Each row is a point on a landscape with many valleys, with its height.
A ball rolls from a point to whichever of its 2 nearest points has the largest drop for the distance, and stops where none of them is lower. Distance is the straight distance between rows; heights are no part of it.
Q412: [-30  29  11  -1  10 -31   4  40  -8 -20 -15  -8   2   8  -2   6 -18  -5
  19 -15 -37 -57  15   4 -16 -21  25]  h=598
Q489: [ 24   8 -24 -23 -17   9 -22 -40 -31  12  25 -31  10  36 -11 -22  -4  -9
  11  10 -42 -26   1  17   1 -28  -7]  h=569
Q439: [  8 -28   2 -30  -3 -45  11 -20   0  28  23  23 -29  29 -19  -9  26   8
 -41  27 -24  35  -1  11  35  14  11]  h=452
Q272: [  7 -17 -27  31 -17  23 -38  -2 -29 -20 -11 -29  55 -11   4 -24   7   3
  46  15   5 -33 -21  23 -34 -37  -8]  h=43
Q594: [ 15  -8   8 -11  -1 -12 -10 -12 -11  22 -16  -3  -9   4  27  -1 -28 -21
 -15  -3 -37 -40  25  17 -17 -15 -24]  h=522
Q46: [-16  10  -4 -22 -18  30   9 -10 -19 -53   5 -16  25 -12 -38  29   2 -19
  22   4   9  -1 -20 -15  12 -18   2]  h=501
Q143: [ -9  16 -14 -17 -11  16  25 -19 -21   5  35  26 -31  -2 -14  -7 -25   6
  -7  -8  33   4   7 -32  14  37 -14]  h=230
Q955: [  9   3  14   6  35  -9  22   8   8   0 -25 -11 -14 -14 -16  -1   0  20
  16 -25  63   7  15 -28   3 -12 -14]  h=502
Q17: [ 41 -34  -2  17  -6   2  23 -44  19  29  12  14   1  20  24  29 -16 -25
  11  16  32  40   3  30   4  18  -1]  h=574
Q750: [ -7 -16  11 -30  -9 -32 -13 -11 -14  21  22  23 -16  30  -6  -5  13   2
 -10  28 -35 -13  21 -12  13 -10  18]  h=482
Q747: [  5   6  -1 -20  10  -6   7  19  26  26  15   3 -24  11  23  -8 -32 -24
 -10  -7 -32 -13  16  15 -26   2 -43]  h=546
Q604: [ 28  20   7  -6  17   1  17  14  33  41  -9 -15 -30  41  34  27  39 -21
  -4 -32 -10  17 -12  19  -3  28  10]  h=652
Q781: [ -6  20 -13   8   7  11   8 -16 -11 -22   0  -8  10  -6  -1  19 -30  16
  -9  -8   9  -1  31 -15  15 -21  -2]  h=411
Q455: [ -8   9  -3  -3 -36  30  -4 -33 -27 -33  20 -14  26  -9  -7  23 -16   9
  -5  21   4   8   1   3  31  -6   4]  h=460
Q157: [-29  46   3 -20 -22 -28 -33  18 -43  16   8  40 -10  -9 -28 -29   3  11
 -16  -9 -21 -43   4 -29 -18  16  10]  h=642
Q757: [ 18 -22  -4 -10  11  -4  21  -8  -7  28  13  24 -36  -4  -5 -19 -29   6
 -17   9  32   4  22 -11  13  12 -39]  h=306
Q185: [ 46 -12  12  15  12  -3  25 -38  13  46 -17  -1   3  15  14  45  22 -38
   5  -2  21  23   4  27  20  12  16]  h=610
Q175: [  5   0  20 -18 -30 -22   1 -61  -1   0  20 -15  -8   0   4  19  -7   0
 -16  25  11  36 -21   4   3  24  11]  h=414
Q335: [-15  41  29 -19  -5 -39 -21  13 -18  29  19  26 -18  -9 -39 -30   9  13
  23 -15   1 -23  13  -6  -8  22  19]  h=654
Q663: [ 12 -26 -27  24  28  45   2   5  12   5 -12  -8  20  11  -4  -8  -2  -9
  13  -9 -19  17   4  36   4 -13 -13]  h=200
Q141: [-12  30   6   5  -6  19  10  38   4   2 -18  40 -21 -33  14 -33 -12   0
 -44 -44 -11 -15  10 -31 -19  33  10]  h=617
Q501: [-11 -33  31   6   2 -10 -22  29  26  19  -3   8 -16  -7  36 -17  29  30
 -30   8 -26 -22 -11  23  13  11  -5]  h=663
Q818: [ 12  10 -17  17 -20  24 -44   4 -23  -3   9 -13  30  12  24 -26  -7  22
  25  -4  -5 -32   5  21 -51 -27 -18]  h=241
Q114: [ -6  26   1  23  13  11  14  24  19 -37  -4  -1   9 -10 -12  10 -22  22
  11 -25  50  23  25 -28  -2 -16  -2]  h=461
Q766: [-13  13  14   0 -11  32  14  -9  -4 -19 -18 -14   0 -37 -49  -5  -8  10
 -21 -34  13  30  -3  -7  18  25   5]  h=570
Q922: [ 13 -25  -8  22  33 -19 -14  10  15  -9 -24 -38  24   0  23  10  29  18
   5  36  -9  -4 -20  15   2 -43 -11]  h=332
Q287: [ 17 -34  17   7   3   1  55   5  28 -11   0   4  -8  -4 -17  46  16 -10
  -9  35  14  14  -8 -21  50 -13  15]  h=428
Q329: [ -3 -13  13 -23  18 -25   3  39  32  12   5  -1 -28 -16  23 -28 -12 -21
  -1 -11  -2  12  -7   8 -16  28 -42]  h=568
Q280: [-17  20   4 -22 -11 -30   2 -36 -10 -13   8 -17  -7  16 -22   6 -18  -6
   9   4  19  53  -8 -16  -2  30  12]  h=364
Q32: [-15  17  -5 -17 -18  -5 -18  39  -4  21  14  46 -24 -24  -4 -38  -9   1
 -28  -9 -20 -24  -5 -19 -25  20 -12]  h=630
Q320: [ 30 -20   5   5  18   9  52  -8  17   6 -21  -9 -19 -21   8  40  11 -11
 -16   0  37   1 -20 -30  43  -1 -15]  h=458
Q161: [-19  30   1   8 -31  30  -4  37  18 -14   4   8  14  14 -12  18  22  15
  24 -14  -7 -17 -26  12 -28  -3  25]  h=262
Q253: [ -2 -28  -8  -2 -18   4  26 -19  11 -17  17  21  -7  20  -2  35   6  -6
  -4  35  16  18  -7 -27  24  -6  22]  h=393
Q390: [ 11 -10  -2  24  -5  16   1 -26   2   7   3   4  19   2  -4   7 -28  -8
  32   7  45  27  19  11 -16  13  -8]  h=520
Q122: [ 19 -27  -3  -8  19  15  17  17  19  11  -4  -5 -12  11 -18  -5 -12  13
 -10 -10   5  24  23  24  15  -7 -34]  h=349
Q277: [-12  12  -4  21  -6  17 -33   6 -30 -15   3   9  21  -2   5 -14 -18  30
   8 -17  17 -20  37   5 -22 -31   1]  h=351
Q751: [ 10 -17  22   0   8 -16  -7  12  18  43   1  13 -34  -8  19 -30  48  18
 -47   1  -2  15 -15   6  31  46 -15]  h=675
Q321: [-23  19  -5  -7  30  -2  10  13 -14  -3 -14   6 -26  -7 -27 -27  23  24
  22 -39  37 -17 -15 -37   7  14   3]  h=535
Q118: [  9 -10  -9 -10 -39   8  -7 -60 -13 -31  14 -29  21   6  -9  39   0  -4
 -13  40  -1  35 -31  11   3 -16  11]  h=464
Q55: [-23 -15  -9   3  19  -8 -14 -15 -10  -6 -13 -10  16  -6  25 -13 -20 -15
 -16   9 -52 -22  11  13   9  -4  11]  h=491
Q248: [-18  13   9 -27   1 -20 -25   3 -27 -12  41   9  11 -19 -39 -39   1   9
  33  -3  17 -18   8  -3   3  -1 -13]  h=674
Q208: [  1 -26  -6  11  -8   5  -6 -12  14   3   8  21  -7  12  37  16   8  16
  -7  29  13  -9   3 -11   1 -18   2]  h=347
Q567: [-17   1  -7   1  23  -6   3  41   0 -12   5  15  -6  -9  12 -12  -9  -6
  35 -15  -8 -48  -3   1 -31   0   4]  h=582
Q436: [ 19  11  12  43   9  -6   9  31  34  18 -36  -1  11  -3  42  54  34   5
  -3  19   9 -17 -16 -17 -11 -24  12]  h=307
Q159: [  0 -19  -4  17  -7  12 -23 -38  -8  12 -13  -9  34   4 -12   1 -16 -24
  21  -2   0  48   4  28 -14  15  24]  h=449
Q543: [ 12 -21 -11   3  42 -30  13 -19  20  -9 -11 -40  -2 -12  24  12  21   0
 -18  22  -5  14 -29  12  32  -6  -1]  h=388
Q857: [ 18   6  28   6 -19  15   8   6  16  21  -8  22 -11  -4  24  21   4  -1
  -4 -12  18 -19  25 -18 -17 -14   8]  h=292
Q797: [  8   3   7  51  -7  38  12  32  31  -1 -25  10  22 -20  15  45  22   9
 -17  15  -8  -7  -5   4  -4 -19  13]  h=261
Q815: [-23  17 -12 -16 -12 -20  -4 -18  -9 -11  41  11  -8   2  11 -15 -27  -7
  14  10  22  27   0 -33   3  35 -13]  h=301
Q485: [ -4  -7 -15  13  29  18 -15  -6   1  -6 -31 -21  17   6  -7 -10   2 -22
  24 -10 -19  26 -20  26 -29   9  20]  h=354
Q131: [ 48  -4  16  -9  -2 -30  38 -10  34  42 -20 -14 -11  35  46  47  37 -47
 -11 -12   3  28  -8  25  26  17   3]  h=634
Q589: [ 13   5  19 -14   6  -8  15  68  34   5  -6  18 -30 -41  13 -41  11  -2
  -7 -43  15 -21   0  -3 -31  18 -42]  h=591
Q236: [ -2 -45 -22   9  29 -20   1 -40 -10 -14 -14 -21  13  -3  16  -9 -21 -17
 -21  27 -30  22  -5  15  23  -1   1]  h=446
Q413: [  1  38  25  -7 -26  17  -4  18  22   0   0   0 -15  -9   8   9   7  12
  -2 -24   2 -12 -17 -11 -25  10  10]  h=237
Q688: [ -1  -2  21 -29   5 -58  21 -12  17  16   0  -2 -30  30 -19 -12  -5 -17
  -9   5  -8  54   3  -5  16  32  17]  h=416
Q698: [-19 -28   9  -5   0  -7 -38  37  -7   1 -11  17  -8 -16  13 -38  -7  19
 -29   6 -28 -18   5  14 -28  -1 -23]  h=647
Q350: [ 26  -9 -32 -13 -24  -2 -16 -77 -39  -3  14 -39  20  33 -10 -11   3  -3
 -12  23 -19  21 -19  22  -2 -11   5]  h=523
Q530: [ 14 -12 -17  51  21  -1 -23  -7  -8   0 -28 -37  50  -1  19   1   7   5
  27  23  -8 -16   2  22  -9 -36   0]  h=247
Q656: [ -7 -36  13 -10   8   0 -10  -1 -20 -24   6  -7  12 -34 -37 -26 -11  -4
  29   7  24   2   8   6   9 -13 -15]  h=698
Q563: [-32  13 -34 -14  31   4  10  27 -23 -34  -1  10  -8  -1 -22 -16   7  -4
  36 -21  -5 -44  -8 -28   7 -12   5]  h=561
Q397: [-29  12  -1  24  -4  33  -6   9   0  -6   2  15   0 -34   3 -24  -4  19
 -24 -25  11  15   8 -19  15  39  15]  h=597
Q322: [ -1  23  -6  22 -24  51   4  33  21 -21  -2   0  30   4 -19  39  12  10
   2  11  -6   7  -2   5 -11 -33  14]  h=180
Q863: [-33  32 -15  -7 -10 -24 -22  27 -37 -39  -5 -21  30  13  -5 -14 -27   0
   2  -1 -53 -34  11   1 -10 -31   7]  h=611
Q555: [-25  22 -10   1  -1  44   0  -9 -20 -27 -12  -7  19 -14 -59  12  13  -7
  18 -30   3  -4 -21  -5  17  -1  22]  h=536
Q293: [-17  22  -7 -22 -15 -12 -17  13  -9  -2  36  29  -9  49   3   1   2   8
   9  13 -22 -20  15 -21  -9 -11  13]  h=503

Call two points neighbours if one is among the 2 nearest of the other. Go from one point of each pair to the other, from neighbour to neighbour, staying as low as possible. Name the highest point that can't be avoided.
Q455, Q143 => Q118
Q413, Q322 => Q161
Q663, Q143 => Q122

Two balls start at each pair of points below. Name the first point that both come to, or write never.
Q248, Q698 => Q32
Q589, Q604 => never
Q287, Q750 => never
Q350, Q439 => Q280
Q501, Q751 => never
